Points on a hilly landscape, in no order, each with its height.
A ball rolls from a point to the lowest of its 5 nearest points, and stops where none of them is lower. Distance is the straight distance between rows; heights are no part of it.
q669 h=29.0: [ 36.4  -5.2   7.1   0.0  22.0  21.0 -13.6  44.4  -1.7  -7.5   3.0 -26.3
   6.5 -26.5 -21.0  10.0  -2.1  -1.9 -12.4  11.1  -9.2 -29.8   1.8 -32.6]
q946 h=40.1: [-40.7   7.2  -0.3   7.3 -26.5 -45.4   2.4 -34.3  -3.4  -5.8  -7.6  30.7
 -30.3  18.5  33.0  -1.0  -2.5  23.4  12.8   2.4 -11.8  24.9  13.4  43.6]
q919 h=33.3: [-22.1   3.1  -7.9   5.4 -32.9 -33.5  19.5 -27.4  12.6   9.2   8.6  18.3
  -1.7  15.1  25.2  -6.6   4.2  19.6   1.8  12.4   9.6  15.6   8.5  21.6]
q770 h=42.9: [-36.8  -2.2 -16.7 -30.1  -6.2  33.9 -23.1 -27.9  11.9  16.4 -48.4  -1.1
 -11.0 -13.3  42.7 -21.9  -9.4  19.8 -29.3  30.8  32.8  31.6 -13.3 -34.9]
q477 h=54.1: [ 45.1  -9.8  -2.7  31.6  12.2   1.1  30.1  27.3 -23.6  18.0  40.3 -17.1
  21.3 -12.1 -22.9  19.0   5.5  -8.8  22.8 -13.9 -13.8   1.7  10.3  -1.8]
q981 h=56.6: [-41.6  -6.0  -0.8 -10.6 -14.6  -5.9 -11.1 -22.8   4.5  17.9 -27.3  20.4
 -27.6   7.5  54.1   0.6   2.7  13.9 -11.6  29.1   5.5  22.7  -4.2 -16.5]
q73 h=40.6: [-35.5   2.8  22.2   4.6  17.2   3.2 -26.2 -11.9   2.8 -25.8 -24.2  22.9
 -36.5  15.4  39.3  12.5  -1.5 -34.8 -10.2   9.7 -31.4  -7.0 -17.1  -1.1]
q965 h=10.5: [ 17.2  -3.8 -22.2 -47.6   4.1  41.5  -1.9  21.8   0.4   1.7  -0.8 -11.0
  12.4  -3.7 -14.6  -5.0  10.9  27.7 -18.1  -0.2  26.5 -34.6  -6.9  -5.4]
q938 h=19.5: [-14.4  14.5  24.5  20.5  43.1 -14.5 -34.8 -10.5  -3.9 -47.9  -9.0  13.1
 -17.9  13.4  14.6  21.4   2.8 -32.7  22.5 -16.3 -51.8  -7.3 -10.2   3.8]
q308 h=39.2: [ 55.1  -4.5  16.0  15.0  19.7  14.5   1.8  48.9 -15.2  22.9  10.1 -18.6
  13.6 -18.7 -34.5  36.5   3.5  -2.0   0.8  -8.2 -41.3 -21.6  -5.2 -21.3]
q606 h=25.5: [  1.6  14.1   5.0  30.9 -12.4 -58.0   7.2 -21.2 -25.7 -12.5  38.9  13.1
   7.6  13.4 -20.2 -17.9  -6.6  10.9  34.8 -28.8 -43.9  21.5  19.8  32.6]
q265 h=46.2: [ -5.6   6.7 -37.2 -61.9 -20.5  15.7  18.8   2.8  15.4  30.1 -15.7  -2.3
  17.1  15.0 -15.4  -9.4   9.4  42.5 -14.3 -12.7  54.2  -6.3  -1.4  17.1]
q733 h=38.4: [-30.6   3.6   0.3   1.2 -27.3 -19.8   0.9 -33.8  12.1   7.7 -11.1  16.5
 -22.6  13.8  36.4   0.5   4.1  17.5  -9.0  27.1  12.7  26.6  -3.3   8.5]
q710 h=5.0: [ 10.3  -0.8 -23.5 -34.8   3.2  27.0  10.0  30.4   8.5  16.1   6.4  -9.3
   9.3  -0.9 -25.7  -3.1  13.1  26.6 -11.7   2.6  27.2 -25.1  -5.1   2.6]
q727 h=34.4: [ 19.4  -3.6  -0.4 -22.8   7.0  41.4 -35.5  26.9   3.8 -10.5 -16.4 -13.9
  -4.3 -21.1  -8.1  -8.3 -15.9   0.8 -40.8  21.1  14.6 -31.9 -13.8 -29.3]
q255 h=58.6: [-33.5  11.7 -25.9 -20.6 -32.6 -14.6  16.6 -31.9  30.4  35.2 -23.9   9.9
  -8.9   5.3  37.7 -17.1 -11.2  30.8 -16.8   2.8  45.6  38.0  -1.1  -8.4]
q900 h=24.0: [ 32.6  -1.1   2.9 -10.4  20.8  31.8 -24.5  37.4  -4.9  -4.1  -1.6 -17.3
  -8.3 -17.1 -11.4   8.8  -2.7 -13.0 -21.5  14.5   7.5 -29.8 -10.7 -27.9]
q83 h=18.5: [ 27.4   9.0 -18.1  -1.9 -25.3 -13.9  46.9  23.0  -4.3  32.2  52.0  -5.5
  28.7   3.3 -17.1  -5.2  11.8  17.0  23.0 -14.3  13.4   9.8  15.3  29.4]
q585 h=23.3: [ 56.7  -4.4  20.0  38.9  13.2 -11.9  28.1   6.4 -46.0  27.9  29.2 -18.5
  16.6 -15.2 -37.1  27.5   7.9 -26.5  29.6 -32.0 -40.9  -3.5  11.4   5.3]
q543 h=5.7: [-15.4   7.9  20.2  34.3  32.2 -18.7 -12.3 -13.4  -6.9 -38.6   6.6   3.4
  -9.3  17.2 -11.1   8.9   3.8 -25.4  35.5 -21.4 -47.3   2.5   2.5   8.6]
q119 h=22.2: [  7.8  -1.2   4.5  36.5   3.0 -51.6  12.5 -22.7 -17.8 -11.1  26.8   9.3
  18.1   0.0 -32.4  -8.8  -8.7  -7.5  32.6 -33.5 -46.1  16.7  22.3  21.3]
q75 h=31.5: [ 63.0  -6.5  22.7  35.4  26.7  11.5  10.7  30.9 -23.7  17.6   5.8 -20.6
   6.4 -16.0 -29.2  33.2   8.3 -17.0  17.1 -21.3 -34.4 -15.5   3.0 -18.6]
q124 h=38.0: [-28.8  -1.4   5.2  23.3 -31.0 -44.5  20.7 -29.2   7.7  -9.9  10.9  23.2
  -4.1  21.0   5.5 -15.9   7.7  16.7  10.1   3.7  -3.8  16.0   8.1  25.8]
q548 h=69.5: [ 19.2   5.1  35.4  45.9  41.6  -3.5 -18.9  -3.3  -0.4 -34.9  -7.9   6.3
   3.5  -1.3 -21.8  20.4  -5.2 -48.3  21.7 -33.9 -66.2   0.1  -3.8 -13.4]
q391 h=40.8: [-30.9  24.6  23.1  14.5  24.1 -43.3 -42.4  -9.3 -14.0 -24.6  17.5  18.8
 -18.4  12.3  17.7   7.7 -14.9  -5.3  41.2 -19.1 -35.9   7.7   1.8  39.4]
q984 h=10.4: [-13.0  -0.9  -0.7  -0.4 -25.0 -12.8  15.8 -10.3  15.0  11.6   5.7   2.1
  -4.4   3.2  12.5  -8.8   6.5   5.5  -2.6  10.8  41.6  10.5   3.0   8.3]
q734 h=28.9: [ -5.3  -2.0   1.5  32.5 -13.2 -47.6  16.8 -27.5  -4.4 -15.6  28.4  11.7
   5.4  14.2  -8.7 -13.3   0.6   9.0  23.0 -12.1 -20.3  17.3  17.0  38.7]
q858 h=63.1: [ 6.1 -7.3 -5.1 18.8 -7.9  5.2  2.5  9.5  1.7  5.3 20.8 -3.1 -0.6  6.4
 -4.4 -6.3 -0.6 -8.5  0.5  8.0 22.1 -0.5 10.6 -8.3]
q137 h=31.3: [ 43.9   0.5  16.6  35.4  13.7  11.2  -4.7  32.4  -3.6 -11.4   2.9 -13.5
   9.3 -13.4 -16.1  18.7  -5.5 -31.7   4.2  -7.8 -26.0 -32.3   3.5 -24.8]
q273 h=37.6: [ -1.2   7.9 -30.9 -54.2 -16.2   4.3  28.8  20.4   7.4  23.3   7.6  -5.5
  15.7  11.4 -15.8 -16.9   8.2  23.7  -0.9  -9.4  58.0   4.4   0.3  29.1]
q138 h=35.2: [-10.2 -10.6 -45.5 -73.4 -22.6  11.9  40.1  20.5  14.7  33.6  -7.2  -2.4
  30.4  30.3 -25.0 -14.0  16.2  38.5 -17.3 -14.8  32.7 -15.2  -5.0  36.0]
q59 h=28.8: [ 21.1  -4.5   6.0  37.3   2.9  -6.9  20.7   9.5 -17.2   3.2  24.9 -12.2
  11.5  -6.2 -17.1   3.8   3.4 -17.3  12.8  -8.3  -5.4  -1.2  24.1   3.4]
q127 h=24.9: [ 22.6 -27.2 -35.3 -63.8   7.4  37.3  26.9  31.4   9.2  12.7 -13.8  -4.6
  16.7  13.2 -30.8  -6.5  24.9  32.2 -45.3   9.5  -5.6 -49.7 -29.6 -11.4]
q855 h=27.1: [ 29.5   0.4 -13.5 -11.3  -2.6  -0.4  34.1  29.7  -7.0  29.0  40.0  -5.6
  29.1   2.3 -27.9  -1.0  23.6  23.1  19.7 -13.5  10.4   5.9   7.5  13.5]
q910 h=57.1: [ -4.1   1.6 -19.8 -39.7 -12.5  16.9   0.7  -4.2   9.9  14.7 -19.8  -7.4
   3.4  -1.3   0.9  -9.9  -0.3  20.5 -19.7   7.6  59.1  -7.2  -7.9  -5.7]
q924 h=5.4: [ -1.9  -1.6  10.8  29.1  12.0  -1.5  -1.2  -2.1   3.8 -21.9   5.8  -9.6
   1.0   4.2  -0.4  12.5   1.5 -34.5  -2.1   1.6 -10.1 -11.4   3.9 -15.8]
q717 h=41.6: [-17.1  -4.5  -5.8 -31.5  -9.3  35.6 -12.6 -10.0  11.7  13.6 -33.4  -4.2
   0.9 -16.1  15.3 -15.9  -7.7  15.1 -27.7  12.9  48.5   7.6  -9.0 -17.1]
q537 h=11.4: [-26.4 -11.0 -16.8 -44.9  -0.3  36.9 -33.5 -23.0  16.6   6.4 -53.1  -4.8
  -5.4 -17.9  32.9 -17.7  -0.1  17.7 -45.0  18.9  35.7  14.2 -13.4 -43.5]
q282 h=48.3: [-20.5  -8.3  18.7  -7.6  13.3  26.5 -44.0  -4.7  13.7 -17.4 -31.2 -12.8
 -22.9 -12.5  39.4   8.6  -5.6 -25.6 -29.8  43.8  -4.4 -13.4 -22.9 -40.4]
q155 h=4.4: [ 17.0   4.0 -16.9 -12.5  -8.2   6.6  28.7  23.1   3.7  23.1  28.4 -10.3
  21.4   5.7 -16.9  -3.2   7.4  24.3  16.3 -12.6  29.1   3.7   0.9  12.8]
q832 h=55.1: [ -7.6   5.8   1.7   4.4 -45.0 -23.1  36.0  -9.1  18.7  19.5  18.9   8.4
  17.4  11.4  -1.4 -14.8  -3.8  20.7   4.9   5.7  34.2  20.9  11.6  20.1]
q206 h=47.9: [-31.7 -10.5  18.7   0.9   4.3  13.2 -14.6 -13.8   2.3 -14.1 -17.2  -3.5
 -22.3   5.0  29.3   9.4  -4.0 -23.8 -17.0  22.9  -4.4 -13.5  -7.8 -23.8]
q687 h=43.6: [ 52.4  -5.3   9.0  42.1  -4.8 -18.4  35.2   3.0 -37.5  31.4  42.4  -5.7
  29.8 -16.5 -27.6  12.1  15.8  -9.8  29.9 -37.5 -32.3   6.7  11.9  22.4]
q854 h=34.6: [ 49.0  -4.4   0.3   4.0  21.0  19.2 -10.8  46.6 -16.3  12.8  17.7 -22.1
  11.5 -17.3 -24.6  20.8  11.1   5.9  -3.9  -0.9 -14.4 -23.0  -2.8 -23.5]
q398 h=75.2: [ -9.3 -12.3  14.4   5.9   4.4  10.4 -13.5  -9.1  12.4 -13.1  -6.3  -9.4
 -17.9   1.7  11.9  -0.9  -0.2 -20.0 -13.8  25.1  11.0  -5.2   1.4 -19.9]
q48 h=23.8: [-14.6  17.6  29.7  25.3  54.4 -27.4 -37.0  -1.4  -4.4 -44.0  13.0  17.3
  -8.9   9.4  -7.0  16.3  -3.3 -25.9  47.2 -37.6 -60.1   2.0 -11.2  11.3]
q503 h=49.7: [ 28.0  -6.0 -14.1  -0.5  10.2  13.3  22.1  37.1  -8.1  21.8  36.5 -18.2
  15.8  -5.0 -27.9   4.4  16.3  17.8  17.1 -10.1   2.6  -5.6  10.0  -7.1]
q577 h=73.9: [-32.0  -0.5 -12.3 -15.5 -29.4  -3.7   5.8 -24.9  20.8  19.1 -19.9   8.7
 -12.6   8.2  33.7 -12.3   2.8  23.4 -14.5  22.6  34.7  26.9  -8.0 -12.8]
q730 h=21.0: [ 36.9  -6.3  19.0  52.0  14.4 -29.0  12.7  -7.9 -30.9  -6.0  19.5 -10.5
  20.0  -8.2 -43.2   8.2  -1.8 -31.6  41.0 -43.7 -55.1   8.4  19.0   8.5]
q306 h=21.1: [  6.0  -8.0  15.3  40.6  14.9 -12.1  -0.4 -14.7  -4.8 -20.6  11.5  -1.7
   0.0   6.8 -12.6   3.0  -0.6 -30.5  20.5 -15.0 -30.4   4.2  11.8  -1.1]
q430 h=80.4: [-14.4  -5.2   5.6  20.7  -9.8 -10.0  13.3  -5.9   8.1  -0.7   7.3   4.2
 -11.4   4.7   7.2  -8.3   6.4  -0.4   6.3  11.1   9.2  -0.8   8.3   3.9]
q456 h=22.6: [ 14.8  -1.8  11.2  49.1  14.2  -7.2  12.2  -1.6 -19.1 -10.8  12.6  -1.8
  13.0  -1.3 -25.6  14.3   3.9 -27.7  32.5 -30.6 -23.9  -3.0  14.5   9.5]
q226 h=36.2: [-40.9  31.1   9.6   3.5 -24.2 -51.2 -21.2 -29.1 -16.5 -10.0  15.1  26.5
 -27.8  17.1  21.9  -0.7 -22.4  36.1  22.5  -3.2 -18.8  22.8  10.4  60.8]
q17 h=16.9: [ 21.3  -2.8  -9.5 -14.5   1.6  19.2  10.1  22.1  -5.4  14.8  20.2 -18.4
  13.2  -2.0 -12.0  -6.8   5.2  15.6  -0.6  -4.3  32.5  -6.0   2.0  -4.0]
q533 h=26.4: [ 32.1  -5.1  17.0  40.4  18.7   7.6   3.9  16.3 -20.4  -7.5   3.2 -10.4
   6.3  -7.3 -22.7  22.7   0.1 -37.4  13.2 -19.3 -38.2 -12.8  13.7 -11.7]
q141 h=70.3: [-12.0  -9.7  14.7 -33.8   6.0  44.1 -53.6   1.0  13.6 -19.6 -40.1 -16.1
  -5.3 -26.3  18.1 -12.3 -13.2  -5.7 -54.8  35.9  16.3 -21.1 -19.8 -45.3]
q172 h=30.9: [ 26.9  -2.4  11.3  25.5  11.8  17.1   3.6  24.9  -2.6   4.5  14.1 -13.0
   0.1 -10.2 -21.3  13.5  -5.2 -20.3   9.6   1.1  -4.0 -12.6   8.1 -14.5]
q491 h=79.1: [-41.4   6.9 -45.7 -60.9 -28.0  15.3   8.8 -22.0  25.1  38.6 -49.1   9.3
  11.9  -3.7  29.5 -17.9 -25.0  35.1 -16.3  -0.1  56.8  33.4   1.6 -12.4]
q159 h=79.2: [-41.4   4.4 -35.0 -48.6 -14.3  24.6  -5.1 -23.6  24.9  31.4 -51.4  16.1
  -2.9  -5.7  45.1 -16.5  -9.3  31.2 -23.9  25.5  36.1  44.9  -8.0 -28.5]
q107 h=55.0: [-32.8  -6.5   7.8  -4.5  -4.2   2.2 -15.6 -26.2   7.6  -4.9 -27.7  11.8
 -27.3   6.5  42.0   1.5  -2.5  -7.4  -6.1  28.4  -0.5  10.2  -7.2 -13.7]
q784 h=19.8: [ 36.0 -26.4 -23.9 -56.0  13.0  45.9   9.5  40.2   3.5 -11.7 -18.3  -2.4
   4.8 -17.4 -18.3 -10.1  18.2  22.5 -57.9  22.6  -9.5 -57.7 -27.1 -14.9]
q479 h=67.8: [-36.4  -1.9  11.3  16.3  -5.5 -21.5  -1.4 -23.4  -0.8  -8.3   1.2  17.6
 -20.7  17.7  26.4  -2.8   7.8  -1.1  -2.5  15.5  -1.4  16.1  -2.7   9.1]
q303 h=47.0: [-37.3  23.1 -10.0 -10.3 -47.4 -31.7   8.6 -41.7  -5.3  16.8 -22.7  40.6
 -32.0  18.8  53.2   2.4 -10.2  33.1   1.0  11.8   3.7  37.1   1.0  32.4]
q113 h=78.1: [-35.2   4.0  12.4  22.8  -4.0 -22.3   0.1 -15.9  -3.5 -17.1   3.1  15.1
 -17.4  19.1   9.8  -2.6  -1.3  -3.7  10.7   0.4 -21.9  13.0   1.5  17.0]
q179 h=35.4: [  2.1  -5.0  17.8  32.0  25.1   5.6 -18.7  -2.5   1.9 -40.2  -9.6  -1.5
  -0.1  15.3  -2.8  18.6  -7.6 -45.3   1.8   1.7 -43.2 -14.8  -7.8 -11.9]
q600 h=15.5: [ 30.5  -9.0 -12.9 -44.0  19.7  37.6  -9.7  40.4  -3.6 -11.5 -11.5 -14.0
   4.2 -19.5 -25.0  -2.4   6.3  16.5 -32.7  12.2  -0.2 -39.5 -18.3 -19.1]
q23 h=51.5: [ -9.8  -2.6  13.4 -10.8   4.6  33.9 -37.1   4.4  13.0 -16.1 -22.5 -20.0
 -14.8 -22.4  20.1 -12.4  -8.2  -7.9 -35.3  33.7  20.3  -9.3 -14.3 -40.4]
q860 h=32.6: [ 18.0   0.1  -8.2  37.2 -33.0 -66.0  26.0 -31.7 -20.4   4.5  42.6  11.1
  28.4  10.3 -26.2 -24.1  -7.5  12.8  34.4 -29.0 -33.3  30.0  30.3  48.9]
q839 h=24.1: [ 57.8  -7.2  36.6  42.6  18.0 -11.4  11.7  -0.4 -37.8   6.0   5.2 -15.9
  15.5 -29.6 -40.0  27.7  -4.9 -46.9  27.5 -43.9 -53.4  -3.2   3.5   1.2]
q868 h=9.7: [-24.4   9.2 -16.8 -13.3 -31.4  -9.9  21.2 -15.6  20.6  22.1  -3.6   4.0
   3.7   2.2  16.7 -18.5  -7.0  25.4  -4.5  -0.5  48.9  22.1   1.4   4.1]
q572 h=21.7: [ 21.1   0.9   0.4   0.4  11.7  22.8  -6.5  29.5  -2.3   3.7   9.9 -13.7
   6.0 -11.4 -20.9   4.8  -1.3  -2.1  -6.8  10.0  16.5 -15.9   9.5 -14.0]
q223 h=16.8: [  0.0   6.0  18.2  36.0  23.4 -31.2  -8.4 -14.0 -20.9 -29.4  13.1   0.4
  -0.7   9.3 -23.8   2.8  -4.1 -20.6  34.0 -36.0 -53.9  10.6  16.0   8.9]
q184 h=24.4: [ -0.3  13.5 -26.4 -21.7 -27.0 -10.6  31.9  20.8  18.5  29.7  21.8  -3.5
  23.5   6.6 -12.7 -13.3   4.7  36.8  13.0 -11.9  40.2   4.0   9.7  29.8]
q29 h=63.0: [-40.4   3.1  -0.2 -13.9 -13.1  14.3  -8.1 -18.6  12.8   5.3 -29.2  -0.3
 -18.1   4.6  33.9 -10.4  -0.4   5.9 -19.4  24.9  31.3  22.3 -11.6 -20.7]
q183 h=72.3: [ 47.3  -1.5 -11.1  35.4 -21.1 -51.2  37.8 -11.4 -22.7  29.2  52.8   2.4
  29.8  -6.4 -33.0 -14.9  -8.8   0.9  37.0 -38.6 -26.9  22.1  31.8  52.9]
q865 h=51.0: [ 42.9   0.7  -6.5  37.7 -12.9 -33.4  35.2   1.3 -31.0  20.2  33.7  -5.7
  24.3  -3.4 -27.3  -4.1   9.2  -4.4  30.1 -29.0 -19.5  10.9  24.5  25.3]
q511 h=61.7: [-20.8   1.8 -35.2 -54.5 -14.0  20.8   1.9 -13.9   9.4  20.6 -46.1  -2.4
   7.0 -13.6  17.4 -17.8  -4.6  24.1 -27.6   2.0  63.2  18.0  -7.4  -6.4]
q655 h=48.4: [-14.5   8.5 -21.2 -33.0 -42.4  -0.8  17.9 -12.0  22.1  28.8  -8.9   0.1
  14.8   4.6   4.1 -19.4  -4.9  33.4  -8.5   1.0  58.3  24.4  -3.6   3.7]
q979 h=14.2: [  9.9   1.4 -15.3 -15.1 -13.2   6.3  24.6  15.6   7.3  11.3  20.2  -7.1
  13.5  -1.7 -12.4  -5.4   3.6  14.8   3.2  -7.7  45.8  -4.8   5.2  10.3]
q785 h=53.3: [ -8.7  -6.9  -2.6 -18.3  -2.2  30.8 -19.3   4.6  13.2  -1.2 -14.5 -12.1
  -2.8  -9.6   7.5 -11.2  -8.0  12.1 -21.4  20.8  40.3  -4.4  -8.9 -22.0]
q662 h=34.0: [  0.7  -0.2  25.5  27.7  23.7  10.1 -18.9   5.1   0.5 -28.1 -10.6  -3.7
 -10.0   4.5   9.7  13.9  -7.7 -40.8  -2.2  11.9 -29.8 -22.5  -7.6 -22.5]
q971 h=36.8: [-16.0  -1.6  26.5  21.4  36.9  11.5 -24.2  -2.6   3.0 -45.9 -19.7   9.0
 -23.1   8.4  13.6  22.7  -6.4 -41.3   1.3   7.4 -41.2 -24.3  -9.4 -16.6]
q254 h=26.0: [ 30.4  -5.2   0.9  46.3  -2.7 -14.6  32.1  -1.9 -17.1  -1.4  24.6  -6.2
  16.5  -3.4 -21.7   0.3  10.2 -15.3  25.5 -14.7 -14.3   0.1  24.1  12.5]
q315 h=24.7: [  4.2 -24.2 -45.3 -78.7 -11.1  37.6  36.3  22.3  11.3  26.7 -17.2  -2.0
  13.1  29.7 -29.5   0.9  25.4  29.5 -27.0  -4.8  16.8 -29.5 -17.1  11.9]
q616 h=84.3: [-50.9  18.8 -40.8 -32.7 -27.7   5.6  10.9 -26.6  31.0  46.4 -45.6  19.4
 -10.1  -6.6  53.1 -13.7 -14.6  44.0 -10.9  21.5  31.6  54.0  -2.7 -16.6]
q960 h=38.6: [-25.1 -10.0  25.9  -2.8  25.2  14.0 -33.8  -6.3   4.4 -32.1 -28.1   9.6
 -25.1   3.8  35.5  20.1  -0.4 -41.7 -16.4  34.8 -27.6 -28.1 -20.7 -26.0]
q373 h=7.8: [ 35.6   6.7 -12.2  42.6 -24.8 -38.7  43.2 -10.9 -18.5  20.5  46.0   7.8
  23.8  -2.9 -18.9 -17.5   4.7  -8.8  34.7 -30.1 -19.3  18.9  30.4  39.5]
q52 h=37.9: [ 43.0  -0.6  -4.4  13.0 -20.2 -10.6  39.9  17.9 -14.7  29.6  52.9  -5.1
  20.6   2.5 -24.2  -2.1  13.8   4.7  22.2 -18.4   1.7   9.6  12.3  22.9]
q232 h=24.5: [-18.0  33.3  34.1  14.1  60.2  -6.6 -48.8   8.5  -2.1 -45.2  -3.7  16.8
 -20.4  10.2   7.6  13.4 -11.4 -35.1  27.5 -21.8 -55.7  -1.0 -28.4  25.7]
q142 h=45.0: [  2.8  -1.1  -6.6  13.4 -41.2 -37.4  30.6 -31.2  11.8   5.5  23.4  14.1
   9.1   5.9  -6.8 -15.8  -0.9  14.3  10.8  -0.2  12.5  23.3  17.7  19.3]
q406 h=10.0: [  1.2  -0.8  11.8  14.4  15.8  21.7 -19.4  21.2  10.0 -18.7  -6.1 -14.0
 -10.0  -9.3   5.6  12.3   0.1 -27.3 -14.8  24.6   3.2 -24.6  -2.6 -29.4]
q383 h=9.5: [-29.0  12.7  -5.7 -14.3 -40.2 -24.2  23.5 -33.9  20.2  15.7  -2.6  17.6
  -2.8  12.3  28.5  -9.3  -3.5  23.1  -3.3  14.8  35.0  33.3   6.5   2.6]
q185 h=51.4: [-31.9  -0.4  22.8  13.7  21.1 -14.4 -19.3 -19.9 -11.9 -29.3 -18.8  16.6
 -27.1  19.0  23.2   7.5   5.8 -21.0   0.9   4.4 -23.8  -7.6  -7.3   8.6]
q692 h=30.6: [ 18.2   3.7  -7.5  32.4 -16.8 -27.1  39.9  -1.3 -10.4  11.4  32.6   1.5
  13.3  -4.9 -20.3  -4.4   3.3  -3.8  20.8 -12.6   6.2   6.7  20.8  27.3]
q618 h=28.4: [-33.7  19.7  22.9  16.5  37.5 -25.0 -30.4  -5.9  -2.6 -46.8  10.1  18.4
 -19.9  19.7   9.9  14.0  -7.1 -23.9  35.3 -21.5 -43.1   3.7  -8.8  29.6]
q376 h=43.3: [-41.2  10.7  10.3   7.5  -6.8 -30.9 -12.7 -20.0  -1.2 -12.8  -9.5  31.5
 -28.2  21.0  35.9   7.6   4.6  12.5   9.6   9.0  -9.0  16.6  -1.8  30.9]
q866 h=30.2: [-30.0  -6.7  -1.6 -30.0  -0.9  29.2 -30.0 -13.3  16.8   5.1 -42.7  -2.9
 -17.5 -13.8  38.4  -3.9 -11.2   6.4 -30.7  33.9  27.1  16.4 -19.9 -40.3]
q58 h=64.1: [-10.0   1.1 -28.7 -43.6 -28.8  18.0   6.2  -3.9  12.4  24.7 -20.6  -3.7
   6.0  -2.4   0.7 -14.2  -7.7  23.4 -17.4  -9.5  65.1  10.5  -4.8   2.7]
q799 h=44.8: [-28.4   6.5  15.1  20.3  20.7 -29.0 -14.9 -15.4  -6.3 -38.9   4.2  13.5
 -14.5  18.5  18.3   7.9   2.5 -23.2  29.1  -6.2 -37.5   8.2   3.9  24.4]
q841 h=39.4: [-35.6 -10.0   5.1 -13.8   2.5  18.3 -26.5 -23.8  12.5   3.4 -27.6   3.0
 -20.2  -5.9  45.6  -0.4   3.7   4.4 -27.6  35.8  11.9  11.7 -21.5 -29.8]
q60 h=21.8: [ 34.3  -9.1 -28.1 -45.2  12.2  25.1  15.1  25.5   0.7  20.1  16.9  -5.3
  20.2   6.0 -38.8  -3.3  18.9  29.9  -4.4  -1.6   5.2 -26.5 -17.6   3.8]
q933 h=35.5: [ 28.5  -4.1  -4.6   3.8  12.7  21.4   4.8  40.1  -5.7  14.9  27.3 -17.5
  11.3 -10.1 -21.2   7.6  12.0  -4.0  12.9  -7.9  -1.2 -20.9   7.5  -9.0]
q846 h=36.6: [ -2.1 -12.0   1.3  -5.9   1.5  18.5 -13.2  16.3   8.7  -5.4  -3.7 -17.5
  -7.4  -8.1  -2.8  -0.1  -0.9  -2.8 -23.2  11.6  33.1 -12.3  -7.4 -20.2]
q455 h=45.1: [ -5.5   5.0  -3.5  11.3 -22.9 -16.8  23.7 -12.9   8.0   8.2  19.0  -2.4
  10.0  10.1   3.0 -14.0   0.7   0.6   9.3   0.8  29.8  10.9  19.3  14.1]
q495 h=31.1: [-30.5  16.5   6.3  12.9 -14.6 -58.2 -12.2 -28.6 -11.7  -7.1  38.3  23.6
 -13.9  18.1   2.9  -4.4 -13.1  25.6  37.1 -14.6 -36.2  22.9  23.2  48.5]
q245 h=46.3: [-30.3 -12.5   5.0 -38.0   3.8  44.8 -47.5 -12.4  12.6 -10.4 -46.4  -2.8
  -9.5 -25.6  33.0  -6.1 -14.5   1.4 -50.5  35.3  16.5   1.2 -26.7 -48.6]
q397 h=20.4: [ 35.3 -18.7  -8.5 -38.6  26.8  39.3 -21.1  54.1  -2.5  -7.6 -13.4 -10.0
   2.0 -25.7 -18.8  -6.0   7.2  14.6 -52.4  17.5 -15.2 -51.0 -21.4 -23.2]
q18 h=37.4: [-40.6  28.8  25.9  17.6   2.4 -56.3 -41.5 -10.6 -12.8 -24.9  27.9  20.5
 -18.7  10.1  20.1   3.3 -22.4  12.0  37.8 -15.8 -35.1  23.2   7.7  54.1]
q517 h=54.8: [ 49.3  -0.4  37.5  41.9  36.1  -9.4  -3.4  -2.8 -15.2 -14.4  -6.2 -12.2
   9.6 -17.9 -43.7  33.8  -8.1 -49.7  26.4 -48.6 -72.1 -15.9 -10.2  -2.5]
q74 h=8.4: [  5.2  -5.3  12.1  -0.7   8.7  23.7 -28.2  18.3   7.4 -13.2  -2.6 -14.9
  -8.0 -16.3   1.6  -1.4  -4.5 -12.9 -23.9  22.3  17.4 -27.9  -2.5 -25.9]
q927 h=56.7: [ 36.1   6.5  27.7  47.9  40.6  -5.2  -5.5   2.3 -10.5 -24.2  -0.9  -5.6
   8.8   2.4 -29.9  27.3  -1.5 -48.7  25.9 -36.2 -60.1  -9.9  -0.8 -17.6]
q847 h=14.3: [ 12.7  -8.7 -30.0 -80.9  -9.5  47.9   2.3  16.4   5.2   3.6 -22.5   7.8
   2.4  -4.4  -6.2  -6.3   8.3  21.5 -37.8   4.7  34.0 -25.3  -9.8   2.8]
q766 h=43.8: [-15.7   1.4  18.4  28.5  17.3   0.6 -14.7  -9.7  -3.3 -32.0 -16.5  11.5
  -8.4   5.7   7.5   9.6   3.5 -33.8   1.1   9.9 -32.8 -10.4  -2.2 -15.1]
q564 h=37.3: [  3.9   3.1   1.2  32.1 -14.3 -13.2  21.1  -8.2  -5.1  -7.1  12.9   4.4
   8.8  10.1  -7.5  -5.4   7.3  -6.0  19.7   1.6   7.4   7.5  16.7  14.8]
q145 h=44.7: [-20.3  -8.0   0.9 -18.1   4.9  20.8 -19.4  -6.0  12.0  -8.6 -23.1 -13.2
 -16.3 -15.7  18.0 -11.5  -8.3   1.7 -25.8  28.1  29.2  10.1 -15.2 -29.4]
q277 h=21.6: [ 13.5 -12.6 -13.7 -57.3   2.3  42.2 -24.3  11.1   5.0  -3.4 -41.6  -5.7
  -0.4 -20.5   1.8 -13.8  -2.1   8.3 -57.1  13.2  35.2 -29.9 -12.7 -11.4]
q603 h=14.6: [ 13.8   1.6 -10.0 -21.9   7.0  28.0 -12.8  29.3   2.2  -3.1  -4.5 -16.2
   1.1  -6.2 -12.6   2.3  -1.4   6.3 -19.2  11.1  21.1 -22.3  -6.3  -9.9]
q620 h=66.1: [-12.6  -1.3  -8.5  -9.8 -16.7   8.3  -4.3  -9.5  17.1   6.9  -2.3  -7.1
  -1.1  -3.2  11.7  -9.6  -3.0   7.6  -5.8  19.3  42.1   9.7  -1.0  -3.9]
q89 h=30.0: [ 15.1  -9.6  17.6  28.8  22.8  12.1 -13.2  16.1   3.8 -17.7  -4.8  -4.8
  -7.8  -4.2  -3.6  18.7  -9.7 -39.2  -3.9   8.8 -21.5 -21.7  -0.8 -34.3]

Where does a ball stop that starts at each point below?
q397 => q710
q107 => q537
q455 => q383
q254 => q543
q282 => q924
q533 => q543
q185 => q543
q430 => q383

Call two points neighbours if one is among the 5 nearest of the other. Go from one point of each pair to the other, from neighbour to neighbour, staying as low as possible. Name the highest point that can't be avoided.
q543, q537 => q717
q543, q383 => q124
q155, q710 => q979
q924, q543 => q306
